The views of a scene show one set of named points, each view turned or mirrored, shifted and resized as a whole, with a little noise and some points left out.
In the rows, zero is written as 128.

Scene 1
View 1
vibul: [125 142 118 143 124  92 143 117 138  99 136 123 132 112 164 139 117 115
 145 123 152 115 141 126 107 132 159 127 121  88 148 128 112 124 128 112
 141 123 110 122 128 155 116 131 135 124 115 112 163 160 143 132 156 103
 145  94 138 113 123 153 115 152 116 119 130 152 152 137 125 124]
Tuput: [133 122 140 165 144 118 132 137 146  90 136 152 112  89 137 138 102 160
 172 130 178  85 160 106 134 131 142 153 145 119 140 113  77 127 126  78
 133 115 116 128 104 133 113 156 174 117 147 144 152 147 134 122 171  71
 122 129 137 128 129 144 133 135 116 117 107 132 131 169 130 109]
guti: [121 148 134 155 132  78 145 114 147 103 136 125 140 117 153 145 113  88
 152 134 149 106 143 146  97 132 158 125 102  91 151 127 126 112 143 119
 148 133  95 136 143 148 116 109 147 126 110 105 172 171 143 128 160 112
 169  90 136  98 130 149 108 162 122 126 130 168 155 145 115 127]
sol: [132 120 102 170 133  72 167 111 143  95 133 110 154  78 162 148 122  92
 170 126 164 120 170 152  85 126 121 118 106  66 169 124 105 114 122 116
 138 133 107 147 140 137 102  75 164 132 106 110 165 186 134 118 139  84
 154  62 132 123  99 130 107 159 101 139 141 161 140 134 130 108]
fev: [115 164 138 133 113  79 143 101 136 100 129 113 169 112 158 147 129  79
 149 133 124 119 146 135  88 130 164 115 100  83 136 120 135 112 128 122
 140 123 101 142 142 157 126 114 138 139 103 100 186 159 151 138 156 115
 158 111 140  99 139 158 100 164 113 110 136 185 169 139 122 139]
Bep: [123 149 112 122 108  94 145 109 131  93 133 108 149 110 174 141 125 108
 139 115 142 132 137 112  99 134 167 116 120  83 142 123 121 123 108 118
 137 120 110 122 127 162 119 133 126 131 109 106 177 153 145 136 147 103
 138 106 147 120 127 159 107 158 107 107 143 163 156 129 129 140]
Pudu: [126 129 151 168 139 111 135 124 149  85 125 150 146  63 123 143 116 137
 189 134 164  83 182 110 117 126 124 150 129 109 132 102  75 119 117  78
 129 114 115 149 108 126 119 135 199 131 142 142 162 149 131 118 168  60
 121 145 136 121 130 144 127 140 110 116 113 149 133 180 132 106]
defaf: [144  93 106 168 150 114 145 135 149  87 142 155 103  86 147 113  96 192
 165 133 199  88 161 115 146 105 112 163 175  70 151 121  54 151 154  86
 129 113 117 122  89 145  96 151 162 108 150 137 118 140 120 130 166  67
 104  93 130 148  93 136 132 132 110 139 110 101 112 161 157  79]
Patam: [137 117 104 148 140 111 137 142 136  98 148 138  78 117 163 120  88 180
 137 111 194 107 126 101 141 130 169 143 158 112 150 142  81 140 135 100
 142 117 111  96 100 150 105 174 128 101 141 134 132 149 132 121 160  89
 121  94 141 140 109 148 140 128 118 122 111 106 131 145 130 108]
dek: [120 143 166 143 139 110 119 111 153  84 130 164 159  98 123 118 121 146
 172 158 139  65 168 117 133 107 125 157 152  71 115  90  87 137 171  86
 135 104 106 153 101 154 121 159 170 134 136 129 155 123 138 154 193  95
 124 150 129 104 141 162 113 153 119 112 103 154 146 179 156  99]
mekif: [123 145 165 151 136 106 123 111 150  84 128 157 157  92 123 132 124 135
 176 154 143  71 173 116 122 114 127 150 136  85 118  97  91 130 150  84
 138 111 109 152 110 145 121 141 179 137 138 127 160 137 136 142 185  91
 129 149 130 106 142 157 115 150 118 113 111 161 145 177 146 110]
sano: [122 146 130 149 129  84 140 118 144 101 134 128 140 111 154 141 114 108
 153 130 146 105 146 131 105 130 157 131 116  97 145 123 115 116 138 109
 147 126 100 131 132 147 117 123 150 126 116 114 166 161 142 133 161 107
 154 102 137 105 130 150 113 153 119 120 128 156 155 146 121 123]
domol: [112 174 151 103  97 104 131  94 132  77 122 118 201  89 147 140 151 102
 150 137 104 110 166  98  99 124 153 125 124  69 111  89 123 129 110 106
 124 103 111 153 114 170 134 143 142 152 112 108 193 120 150 155 165 101
 115 164 147 108 149 175 105 159 102  86 139 192 171 151 148 147]
Mepe: [116 161 136 133 111  98 140 105 133  86 123 117 168  82 148 159 136  93
 163 123 132 117 163 107  87 141 164 119 104 106 133 107 119 109  87 103
 132 115 113 141 127 140 127 126 161 142 111 117 192 152 145 128 153  86
 132 144 148 113 143 160 112 153 105  95 137 179 163 150 121 146]
Kezop: [123 137 151 155 143 103 125 124 148  96 137 156 126 120 135 123 105 145
 159 144 157  72 151 120 131 117 146 149 138  92 132 114  94 135 165  95
 143 116 100 128 110 153 115 152 153 120 134 125 153 139 138 140 184 103
 136 120 131 110 135 155 118 147 122 121 105 141 145 167 138 107]
zepu: [128 122 138 144 139 103 129 112 155  86 136 157 147 108 140  99 118 163
 156 161 154  74 158 128 142  93 112 155 170  29 128 101  81 159 197  97
 135 108 107 141  95 171 104 151 148 128 133 119 135 121 132 162 185 102
 118 107 125 122 116 152 109 150 115 131 110 133 132 163 173  83]
nonat: [125 151 128 119 112 115 135 110 131  80 125 123 154  90 149 139 131 137
 153 119 146 114 158  88 111 130 156 131 138  98 121 107  99 127  96  96
 125 106 117 130 105 153 124 157 149 136 125 121 173 131 142 133 157  84
 108 148 151 125 136 165 120 146 105  95 130 159 153 150 138 137]
View 2
sol: [139 146 122 172 145 151 134 143 136 117 141 126 127 126 134 129 119 107
 100 110 125 138  97 112 116 100 154 149 126  90 128 168 143 134 128 119
 118 107 148 122 111 124 110 135 136 111 132 106 123 164 145 143 135 114
 116 100 117 140 111 145 128 126 132 109 103 130 144 137 144 164]
sano: [129 134 119 147 141 129 131 154 134 125 136 126 123 134 147 129 114 106
 125 137 128 137 118 116 127 119 137 147 116 112 125 137 142 135 122 121
 114 116 111 130 127 137 112 126 132 125 128 122 118 149 138 135 149 107
 123 109 136 133 117 156 101 122 131 118 106 120 129 133 143 147]
defaf: [115 150 131 148 117 149 117 128 140 154 109 109 135 114 107 108 134 108
 146 149 131 120 134 133 106 103 140 138 140  98  96 170 134 118 111  96
 116 107 118 169  86 170 123 131 142 131  80  75 123 157 179 121 144 122
 128  98 147 159  86 131 107 113 102 126 125  67 153 114 132 128]
nonat: [121 122 130 167 145 139 132 161 121 125 147 130 147 114 140 125 126 108
 148 146 111 132 118 140 122 125 134 162 128 119  97 132 134 117 132 124
 110 126 104 134 144 158 103 115 136 137 115 121 108 151 148 114 168 113
 137 100 168 139 115 156 107 116 140 120 123 115 125 122 131 136]
guti: [134 137 116 146 143 129 131 151 138 119 136 128 117 139 150 135 109 107
 113 131 130 140 113 111 132 116 140 146 110 109 134 136 146 145 122 124
 116 113 115 122 126 127 113 129 130 121 136 123 118 147 133 139 147 105
 119 110 127 131 117 156 102 125 136 117 100 127 130 142 147 151]
fev: [128 130 117 163 149 130 135 167 123 109 152 135 125 130 163 138 110 111
 123 131 116 144  99 116 139 122 137 152 114 114 117 122 143 137 137 134
 111 121 114 111 150 131 104 123 124 127 142 139 112 148 124 140 152 109
 124 107 134 126 127 161 103 118 143 115 106 138 121 134 148 154]
dek: [ 99 148 120 148 121 130 116 153 118 137 121 129 124 117 158 128 120 116
 168 157 108 132 108 134 138 113 118 135 138 121  84 119 139 125 131 123
 110 111 107 147 132 168 111 134 109 148  96 117 111 132 156 138 149 130
 123 100 143 144 108 149  84 101 108 132 113  84 138 113 151 126]
Patam: [128 126 129 130 131 137 123 141 148 149 122 103 135 128 106 113 124  99
 136 156 144 124 160 129 111 124 135 153 116 115 120 156 136 125 100  99
 115 122  92 162  99 161 123 115 160 127  95  88 115 155 165 105 165 100
 138 107 165 147  98 145 100 129 121 121 125  87 132 127 123 127]
Bep: [126 123 133 168 142 139 126 164 133 119 154 123 128 118 132 133 109 109
 121 132 123 135 116 125 130 127 140 161 114 110 121 127 147 131 122 125
 111 131 109 120 132 141 109 115 148 122 134 122 111 159 134 123 164 104
 130 105 149 139 118 158 112 126 151 110 120 132 122 135 130 149]
zepu: [ 86 155 128 152 107 140  94 144 138 149 119 117 107 107 133 127 113 122
 152 152 117 125 111 131 134 109 122 129 137 105  88 119 149 129 122 111
 111 115 115 148 103 170 121 138 124 135  91  98 118 144 157 140 148 129
 117  93 128 159  91 143  92 108 107 132 124  73 144 114 145 126]
mekif: [112 145 116 151 133 129 130 153 115 130 125 132 133 125 163 127 128 112
 160 151 112 135 105 128 129 113 127 140 137 119  88 131 131 127 134 125
 113 111 113 142 140 161 106 133 108 144 102 120 114 137 153 136 145 128
 124 101 143 139 112 151  89 103 111 130 109  92 137 118 153 131]
Kezop: [113 142 118 135 127 125 120 148 131 140 120 120 121 128 146 124 118 108
 149 155 125 132 127 121 129 118 124 139 122 118 106 132 140 132 118 115
 113 113 101 149 119 157 117 131 124 136 103 111 115 139 152 133 148 116
 128 105 144 140 106 152  84 113 112 128 111  89 135 121 147 128]
Pudu: [132 143 119 153 142 135 147 146 110 131 123 131 155 127 156 119 143 105
 158 143 115 133 111 128 111 108 140 149 145 115  88 165 123 117 134 117
 117 103 120 150 135 156 104 130 116 141  95 113 119 144 165 127 141 127
 129  99 156 139 109 143  99 101 109 125 107  96 143 116 147 136]
Tuput: [128 137 121 136 138 133 137 141 125 138 119 121 148 132 136 116 139 100
 152 153 128 131 134 129 109 114 135 148 133 117 103 164 128 120 118 109
 117 109 103 158 120 161 113 128 130 140  90 102 117 145 164 119 149 116
 135 106 163 140 103 146  94 111 109 125 112  87 139 116 136 129]
View 3
nonat: [136 138 146 112 135 123 124 113 141 152 156 114 151 113 124 169 120 141
 121 107 134 148 150 101 128 125 126 140 121 156 120 139 111 112 132 110
 135 163 140 140 126 105 124 147 128 151 123 122 131 155 109 126 131  90
 124 154 173 135 149 131 115 151 128 119 115 129 127 128  98 141]
Mepe: [130 136 142 118 137 109 128 106 141 135 147 113 157 109 132 162 112 126
 108  90 125 163 141  86 131 123 130 151 119 164 122 142 106 118 141 104
 132 153 141 139 146 105 123 132 128 156 133 119 143 115 124 134 141  96
 134 153 172 135 155 121 116 156 139 134 108 123 145 126 119 144]
zepu: [138 162 118 122 116 154 111 118 147 168 166 118 114 142 132 155 155 153
 136 156 146 137 128 154 130 138 149 113 113 148 108 139 141  79  93 136
  99 152 133 115  98 133 143 126 131 125 149 124 115 158 121 139 133  94
 109 127 168 122 121 133 124 129 113  89 119 111 106 134 100 128]
dek: [137 176 121 118 116 162 122 121 153 156 168 128 119 127 125 153 136 146
 130 134 134 134 126 126 129 134 154 136 117 152 117 153 133  88 130 122
 110 163 137 122 104 125 138 123 132 119 139 125 134 141 118 141 150 102
 111 131 168 125 128 119 108 134 107 106 122 121 115 130 113 130]
Tuput: [137 151 139  97 113 135 146 118 146 163 168 131 133 123 100 133 140 142
 127 147 124 117 138 109 123 117 145 134 129 154 138 145 114 103 125 110
 132 146 134 146 103 115 130 149 134 127 128 113 117 182 116 122 110 111
 113 138 131 143 134 117 104 146 108 119 122 122 116 110 105 134]
domol: [137 154 139 125 141 134 112 114 148 141 151 108 155 109 146 190 108 138
 119  83 139 168 148 103 136 141 125 150 112 159 103 142 118 106 147 117
 128 177 145 128 142 104 126 124 124 150 129 128 151 117 113 142 165  83
 132 152 206 124 151 127 121 152 129 118 114 134 135 144 104 141]
Bep: [122 117 146 119 127  95 127 104 139 149 141 103 164 120 140 166 130 123
 114 101 140 175 139 118 140 122 121 132 121 160 114 124 112 115 106 111
 131 142 137 147 150 107 117 137 121 157 141 122 137 140 131 141 126  91
 135 152 170 125 141 123 137 146 143 120 113 127 133 130  99 141]
mekif: [137 172 123 117 121 151 125 116 148 151 163 128 125 122 123 148 128 141
 123 129 127 135 129 111 126 130 150 142 118 157 120 153 126  94 134 116
 114 158 136 123 112 123 136 123 133 123 138 117 132 134 121 138 142 106
 117 134 163 134 136 121 105 140 115 114 117 115 126 127 122 132]
guti: [113 127 132 122 111  99 132 106 141 145 141 112 149 127 143 139 137 113
 109 106 131 175 115 121 134 120 137 138 122 166 121 132 116 108 101 108
 118 120 133 141 158 119 120 115 123 143 157 116 143 115 151 152 132 104
 134 138 146 124 133 110 136 139 142 126 112 116 138 123 125 136]
Patam: [125 119 144  94 107 105 149 114 141 174 161 118 145 133 109 137 157 139
 131 150 143 136 140 137 132 116 127 114 135 149 131 122 115 103  91 113
 137 129 130 157 110 114 122 158 126 135 133 115 107 209 121 124  88 102
 121 146 130 133 122 120 126 139 116 110 127 127 106 112  84 131]
vibul: [119 124 136 116 117 101 133 106 140 148 148 111 153 121 134 144 135 120
 115 114 133 163 129 115 132 121 130 134 124 161 125 131 117 111 102 110
 127 131 134 145 146 116 121 131 124 147 145 117 134 135 138 140 120 103
 130 144 149 130 135 117 132 146 140 124 110 118 133 123 113 138]
defaf: [142 143 128 103 120 132 122 109 137 172 168 119 112 142 108 137 160 148
 133 178 134 115 137 138 120 115 147 106 122 146 133 135 125  90  73 127
 109 138 129 130  80 132 141 154 138 132 139 112  86 197 116 121  90  98
 105 133 133 137 137 141 112 139 125  96 112  99 104 115  99 139]
fev: [119 130 137 126 122 103 125 110 143 139 143 108 158 117 153 157 123 115
 111  91 135 181 126 111 137 128 130 142 117 164 112 131 117 112 120 108
 123 136 138 139 164 114 119 113 121 153 151 122 153 102 145 152 143  98
 139 146 171 123 138 114 136 144 143 125 110 123 142 135 118 137]
sol: [128 120 126 125 132  86 111  89 132 141 139 105 134 127 145 141 144 111
 102 126 123 166 123 112 125 111 144 124 114 163 129 128 114 115  72 113
 102 114 130 128 141 133 127 127 133 163 161 108 114 111 148 141 110  95
 128 138 144 138 155 139 127 146 174 118  88  88 142 124 136 148]
Pudu: [143 162 128 108 131 140 127 105 143 147 165 131 122 117 107 141 127 139
 119 135 113 121 136  92 117 116 152 142 118 160 136 155 115 104 130 111
 117 150 134 128 101 122 135 139 141 136 131 112 119 144 120 124 123 107
 110 139 143 147 149 129  91 151 129 122 109 105 131 114 130 141]
View 4
nonat: [106 134 110 109 109 126 117 127 158 120 130 117 106 138 130 138 123  99
 108 151 119 117 129 135 149 126 126 166 129 152 100 109 123 100 101 140
 150 150 116 101 142 140 146 106 143 130 126 102 144 128 117 131 152 124
  75 146 141 132 132 158 136 130 128 136 109 140 131 151  98 114]
sol: [131 123  85 152 138 133 169 144 187 143 127  89 147 124 128 145  98 116
 104 114 135 145  93 154 162 116 111 124 108 113 105 135 104 119  92 130
 138 153 125 122 123 143 136 111 157 162 107 114 135  69 155 136 130 131
 125 182 113 132 113 147 123 142 113 142 129 128 140 121  90 122]
zepu: [134 117 132 107 136 131 147 120 188 132 108 120 121 169 136 146 134 127
 113 156 111 164 129 147 154  95 116 145 141 148 110  83 144 146 135 173
 113 118 130 132 101 117 153 146 112 140 108 110 116 129 112 114 127  79
  74 159 112 144 137 119 166 124 142 138 149 153 151 138  82 119]
guti: [140 133 108 143 106 139 173 130 151 134 132  96 150 126 128 137 118 120
 104 113 145 142 114 154 151 111 108 153 115 127 108 120 101 150 102 147
 136 161 124 116 132 136 140 106 154 144 116  99 127  97 111 130 138 130
  93 146 122 136 115 151 143 122  99 131 114 131 134 134  93 121]
Kezop: [137 124 133 111 120 125 146 123 147 121 115 120 130 141 125 125 133 127
 114 149 123 158 131 155 144 101 117 159 134 131 114 104 128 150 114 152
 122 142 128 123 115 115 145 130 131 128 113  93 123 131  99 119 134 116
  80 150 128 141 127 133 162 126 120 125 125 143 136 135  92 128]
dek: [122 120 122 104 124 127 140 114 162 103 114 119 131 161 125 136 132 141
 113 163 116 160 144 147 150  97 123 170 143 155  97  88 125 153 126 167
 119 126 120 127 126 127 150 130 123 128 122  80 114 139 105 126 135  93
  69 146 135 129 130 132 163 121 131 136 128 140 143 141  85 110]
Mepe: [105 141  94 130 103 131 137 127 150 114 135 100 133 130 123 141 111 107
 103 132 135 112 125 137 152 133 120 170 118 151  90 121  97 112  91 141
 155 161 108  99 159 152 147  92 159 133 133  90 143 110 125 144 155 136
  85 147 145 121 122 168 122 126 110 140  98 129 129 146  98 105]
vibul: [136 134 116 134 109 134 157 133 157 146 128 107 126 126 132 139 122  97
 106 121 133 130 108 146 149 122 112 143 118 125 116 120 116 124 101 137
 141 161 125 109 127 132 142 110 150 138 112 117 137 104 114 125 138 133
  90 151 117 144 119 152 139 132 109 129 120 138 132 142  98 127]
fev: [125 144 103 151  94 143 177 129 160 140 136  91 151 131 131 148 117 106
 103 109 152 117 117 143 151 129 108 159 111 144  99 119  94 135 102 148
 145 165 113 103 148 149 147  95 157 142 126 103 134  92 114 137 143 126
  82 137 122 132 116 165 133 112  97 140 106 131 137 144  94 106]
Pudu: [113 112  95  99 145 117 115 125 150  89 115 119 123 136 116 124 111 144
 112 167 104 163 132 151 148 101 132 166 136 134  89 116 122 127  93 137
 130 132 119 125 130 127 142 120 140 130 119  70 132 131 137 135 140 129
  99 175 154 119 128 140 135 145 129 139 119 126 131 125  92 114]
domol: [ 98 147 101 128  94 134 141 120 172 114 135  97 131 159 130 156 123 102
 107 141 137 100 139 128 159 137 121 178 124 184  86  92 105 113 114 163
 148 147 101  99 164 161 156  95 144 128 142  95 137 119 111 141 151  98
  60 129 139 121 133 167 137 105 122 151 101 141 141 161  97  88]
Tuput: [130 110 121  91 131 116 115 128 138 110 114 131 110 127 122 116 123 128
 113 163 100 161 131 156 141  99 131 158 137 120 112 117 135 127  96 131
 131 140 129 122 118 112 139 127 133 126 110  87 133 140 118 124 143 139
  93 169 145 139 128 136 146 149 129 125 126 132 126 131  95 135]
Bep: [123 140 112 139  97 137 148 135 161 155 136 100 123 130 137 144 121  83
 103 117 136 106 112 138 151 134 108 151 112 137 116 116 112 106 101 142
 153 164 118  98 140 143 145 102 152 139 120 121 145 103 112 130 147 128
  80 145 117 143 126 161 134 123 109 133 116 140 133 151  99 120]
sano: [135 132 113 134 109 136 162 132 152 135 126 104 140 125 128 133 124 114
 110 118 138 137 116 151 149 118 110 151 118 126 113 120 107 138  99 143
 137 162 123 112 131 132 142 110 151 139 116 103 130 102 110 129 138 134
  93 148 123 140 120 150 143 127 105 130 117 136 134 135  92 121]
defaf: [137 101 128  86 155 113 114 135 179 134 104 137  94 145 131 122 123 121
 111 174  85 182 115 155 150  92 124 129 139 110 124 108 160 116 107 133
 120 122 142 136  88 102 139 153 115 141  93 115 131 136 136 113 128 116
 104 190 121 153 136 116 154 156 149 125 157 148 140 121  85 145]

In a view up to two points have been moved. Name them for each view, in the order of its rows, or write -.
view 1 | -
view 2 | fev
view 3 | Tuput, vibul
view 4 | guti
